Points, in no order, along strands that fork and pass close to each other.
In the rows, 128 means zero.
Points whose rows are less than 102 apart are linked; no others are.
(329): [153 135 109 107 154 162 130 134 145 190 143 155 105 123 140 137  92 130
 110 149 137 116 129 148 131]
(634): [105 120 213 159 116  88 108  92 109 144 112  87 124 143  92 147 154  90
 169 153 114 142 155 103 162]
(159): [125 127 138 112 134 129 137 143 123 146 128 158 133  61 145 159 102 105
 143 100  80 153 159 145  82]
(66): [ 72 121 151 164 138  84 116 170 116 100 110  82 117 192 124 130 126 101
 128  94 112 113 106  93 129]
(25): [134 118  87 103 158 180 112 105 115 175 133 169 128 112 137 101  95 115
 122 152 115 128 138 165 139]
(59): [ 93 151 112 115 162 157  86  96  89 128 110 113 121 148  84 150 170 142
 166 173 160  82 121 149 141]
(172): [173 109 134  91 107 131 109  74 129 147 153 163 164  64 131  88 136 145
 138 144 139 158 142 149 128]
(190): [165 151  90  85  83 170 144 169 160  73 161 170 134  22 182 135 109 133
 111 115  86 181 154 121  97]
(64): [155 102 165 151  75 100 168 125 180 192 114 151 172  66 145  99 146 127
  98 105 107 189 156 130 105]
(44): [145 112 118 153 113 128 181 162 185 179 111 118 114 197 138  88 120 159
  70 121 182 114  92 120 150]
(698): [156 137 141 110  93 113 124 171 174  89 165 118 106  89 158 139  95 117
 124 130 134 143 128  82 127]
(605): [ 96 157 148 151 150  95 138 200 174 124 137  78 109 157 147 123 120 162
  82 115 164 100  86  79 136]
(924): [116 101 153 150 120 102 153  78  99 149  98 129 172 106 116 118 164 128
 146  88  96 142 144 148 100]
(910): [ 77 134 174 152 145  59 116 183 119  81 117  82 108 188 124 134 114 140
 122 110 134 110  96  70 134]
(459): [151  94 100 132 125 165 136  79 127 187 114 145 142 165 125  76 124 126
 102 145 145 126 123 159 162]
(885): [150 151  95 103  94 170 125 181 151  59 166 141 107  71 175 156  98  97
 119 116  82 159 146 114 111]
(627): [103 106 181 192  99  78 164 134 144 130 109  80 139 193 133 101 139 115
  86  89 122 142 114  87 149]
(559): [109 101 172 184  96  95 156  94 124 137 102  89 153 163 124 110 155  99
 110  90 107 144 134 110 140]
(834): [132  99  74 113 138 184 106 102 116 162 123 147 134 147 131  74 115 105
 114 157 134 122 133 158 158]
(446): [147 121 156 136  80 103 143 157 197 158 144 133 138  63 153 110 129 123
  99 115 123 165 147 101 104]
(796): [147 145 111 107 140 102 157 191 131  86 143 159  79 133 138 185  59 139
 143 114 124 113 120 118 102]
(37): [172 139 136 102  90 125 135 160 194 134 160 154 139  21 160 130 126 147
 107 136 128 174 148 104  97]
(224): [115 113 153 136  81 123  89 145 158 119 149  78 132 128 145  99 140  60
 120 119 115 152 137  98 143]
(571): [106  89 107 148 103 151 112 130 127 132 108  94 133 186 128  91 133  71
 119 109 122 124 126 141 148]
(150): [132 130  54 102 125 154 108 132 109  23 139 139 147  88 141 122 144 141
 139 104 119 117 123 133 107]
(833): [143 143 134 139 146 144 146 151 168 206 133 134  99 150 139 137 104 141
  89 149 156 106 113 126 140]
(845): [161 120 164 169  89 109 193 103 187 216 114 162 165  84 131 103 153 156
  72 117 127 180 152 139 113]
(453): [109 145 170 171 130  89 154 170 182 158 131  91 117 158 144 114 124 150
  71 118 158 114 104  82 145]
(620): [ 76 127 162 179 149 120 140 159 109 128  76  42 122 237 109 113 147 128
 107 133 152 109  93 108 175]
(523): [101 107 120 142 137 108 136 109  97 126 104 124 142 139 117 129 140 113
 153  87 106 110 133 141 105]
(803): [138 104 173 171 105 105 165  75 129 164 101 118 170 118 121 110 161 129
 112 103 112 153 141 133 124]
(505): [138 128 162 178 106  95 190 144 188 187 120 120 121 165 136 112 128 159
  66 112 160 127 115 104 138]
(3): [ 84 136 122 153 162 166 115  83  89 160  86  99 128 179  89 130 177 130
 135 159 146  89 123 152 162]
(41): [109  95 127 115 121 150 119  44  71 153 105 153 158 125  88  93 150 107
 171 143 113 137 162 180 153]
(897): [ 87 114 177 149 110 115 115  63  88 139  93  96 139 148  81 132 178  94
 181 153 123 128 157 134 164]
(28): [187 137 109  77  96 150 130 132 164 102 170 171 144  23 164 121 119 155
 118 141 123 168 143 120 107]
(599): [116 126 133 118 118  78 108 154 110  34 136 101 121 135 122 142 129 127
 164 109 131 110 114  92 114]
(169): [154 107  97  78 125 158  93  73 107 122 154 169 161  83 128  78 131 136
 143 156 136 142 140 157 138]
(181): [ 69 117 130 147 148 106 103 182  92  85  86  71 107 226  96 137 133 103
 156 126 136 106  98 115 140]
(388): [127 126  39 110 119 158 101 172 118  11 136 121 126 136 137 128 131 113
 140  95 123 118 110 128 122]
(858): [134 138 142 136 127  98 182 150 158 192 129 183 123  78 137 152 109 155
 111 106 117 138 150 144  77]
(749): [129 152 106 108 110 157 102 173 132  45 159 110 103  97 162 162 111  88
 134 118  88 140 140 108 121]
(761): [143 137 109 117 119 110 164 170 168 144 146 169 108  90 150 148  94 151
 112 110 134 122 133 124  86]
(307): [164 131 149 119 136 123 127  47 115 192 142 159 155 130 103 119 149 163
 137 141 151 128 124 164 129]
(780): [112 134 146 115 145 124 116 137 103 120 131 132 112  88 135 174 111  96
 166 119  86 133 153 131 103]
(487): [164 134 151 102 111  98 112 174 145  74 160 111  83 138 143 149  84 121
 144 155 150 127 117  86 143]
(188): [ 97 108 145 155  90 131 101 145 146 122 130  70 130 177 137  93 145  60
 111 110 116 137 127 109 153]
(560): [ 93 123 196 189 117  93 148 133 133 134 101  56 128 210 119 109 145 122
  93 126 139 132 108  87 177]
(817): [159 105 120 152 122 147 166  76 143 198 117 149 151 147 129  90 139 140
  86 124 139 133 128 152 142]
(420): [125 106 151 140 133 146 143  25  78 182  97 156 180 103 100 105 169 136
 145 130  99 155 158 181 135]
(808): [156 138  64  85 177 174 100 121 104 142 134 159 120 169 113 124 111 163
 135 168 170  96  94 167 136]
(648): [ 91 133 172 137 136 100 102 152 109 117 126 102 102 128 127 163 116  84
 157 121  90 128 144 101 118]
(726): [196 138  85  68 113 165 135 121 144  94 183 189 121  60 161 124  92 157
 126 153 131 154 141 138 128]
(757): [ 78 113 123 143 125  96 115 128  95  83 109 109 150 128 122 131 160 104
 158  72  91 116 129 126  89]
(770): [155 141  36  91 173 180 108 146 104  86 133 163 113 144 129 140 100 158
 136 151 153 102 101 157 134]
(574): [114 103 116 123 134 135 114  71  88 138 105 137 149 137 101 110 153 120
 160 129 127 112 139 161 139]
(835): [131 144  58  84 155 182 105 102  93  75 145 180 166  50 151 106 140 163
 123 139 111 137 135 146 103]
(758): [ 89 110 120 129 141 116 103 146  87  97  93  92 111 192  94 138 132 100
 174 133 136 102 117 130 141]
(894): [131 134 146 118 124 110 165 161 143 178 130 183 125  48 146 158  96 131
 133 101  89 160 164 151  71]
(638): [152 155 169 148 139 100 169 123 160 216 139 170 120 111 125 163 115 162
 106 128 134 128 136 139  99]
(343): [100 118 107 122 109  98 107 150 112  36 133 110 139 123 133 136 140 105
 157  76 104 121 125 114  95]
(643): [113  93  61 115 120 184  93 127 121 126 119 125 135 153 135  74 126  83
 118 131 128 124 129 148 149]
(411): [118 163 166 149 174 135 129 146 139 190 125  93  99 166 123 159 122 146
 102 158 153  97 107 116 143]
(635): [ 91 162 144 148 153 103 123 187 159  96 141  88 112 113 152 148 132 150
  99 106 140  99 104  80 114]
(121): [117 114 173 156 120 131 145  50  82 160  86 103 129 196  77 132 164 112
 162 155 139 123 139 150 180]
(764): [146 133  90 113 112 112 161 204 171  98 148 159  87 125 154 150  74 137
 116 102 140 121 119 109 102]
(126): [172 150  38  93 155 181 134 162 136  72 151 170 100 119 148 150  87 164
 121 140 140 108 106 141 128]
(701): [147 133 158 135 144 145 135  14  92 200 121 158 177 121  96 116 178 163
 132 147 121 150 143 176 135]
(283): [134 132  67  73 155 173  93  68  88 106 155 186 169  78 130  75 135 158
 133 171 132 139 137 160 125]
(611): [141 119 151 125  85 105  98 152 166  93 161  88 123 107 150 107 127  92
 128 128 130 147 129  81 137]
(107): [173 122 161 117 118 116 122  72 145 182 148 148 156  91 119 112 138 141
 136 146 145 148 138 148 131]
(266): [117 113 121 105 152 116 114 139  80 103 106 125 100 174  94 154 105 107
 191 139 132 104 122 146 129]
(335): [ 75 116 183 155 114 103 107 122 103 128 110  85 121 158 113 143 144  59
 160 113  85 143 154 110 138]
(872): [161 173 194 140 149 104 134  92 152 216 152 148 137  98 109 171 147 168
 121 145 133 137 134 137 105]
(484): [132 166 183 146 168 118 119 101 131 191 133 109 118 126 112 166 147 152
 126 154 143 107 122 122 131]
(496): [170 152  56  89 150 161 144 148 152 121 162 196 111 104 147 140  97 186
 104 134 154 108 109 145 102]
(216): [138 134 102  88 145 132 109 167  84  57 118 119  83 172 107 175  92 116
 188 159 143 106 114 136 139]
(807): [120 145  84  87 180 176  89  97  77 140 116 151 113 170  86 143 137 148
 169 183 161  92 115 179 143]
(702): [163 126 154 176 107 129 201  81 168 213 119 156 161 125 130 110 154 165
  63 118 136 154 140 142 129]
(274): [ 89 131 126 162 159 151 119 129 108 140  82  66 126 203 100 119 167 130
 121 148 160  90  99 134 169]
(477): [132 145  44  89 139 178  95 107  88  27 143 156 148  75 131 123 149 154
 147 141 118 119 132 147 125]
(531): [108 155 117 129 138 133 102 194 142  60 150  90 100 119 156 160 113 111
 119 115 116 115 114  87 120]
(506): [141 148 123 100 155 118 129 156  98  65 139 138  81 125 126 195  83 128
 178 138 118 108 129 127 114]
(202): [113 138 153 128 146  67 113 167 116  65 134  99 107 156 119 153 114 146
 149 124 146 103 100  81 124]

A fork is a point with three links. Follow the links from the first point to the second and name the forks in between, in order.
(506); (560) | (523)
(833); (648) | (858)
(858); (459) | (834)
(611); (190) | (834) (28)
(643); (181) | (834) (858)
(635); (64) | (28)
(605); (571) | (28) (834)
(796); (571) | (858) (834)

A fork is a point with three links, a tip a point with one. Leave the first point through the second and follow the links. Name the first fork or tip that comes.
(107); (172) | (388)
(266); (216) | (858)
(808); (807) | (523)
(885); (749) | (44)

Follow the links from the first point to the second, and from the first to the third. Name the last point that the two ways share.
(335); (66); (64) | (858)
(627); (283); (202) | (523)
(224); (845); (216) | (834)
(477); (627); (343) | (523)
(611); (37); (894) | (834)
(634); (872); (796) | (858)
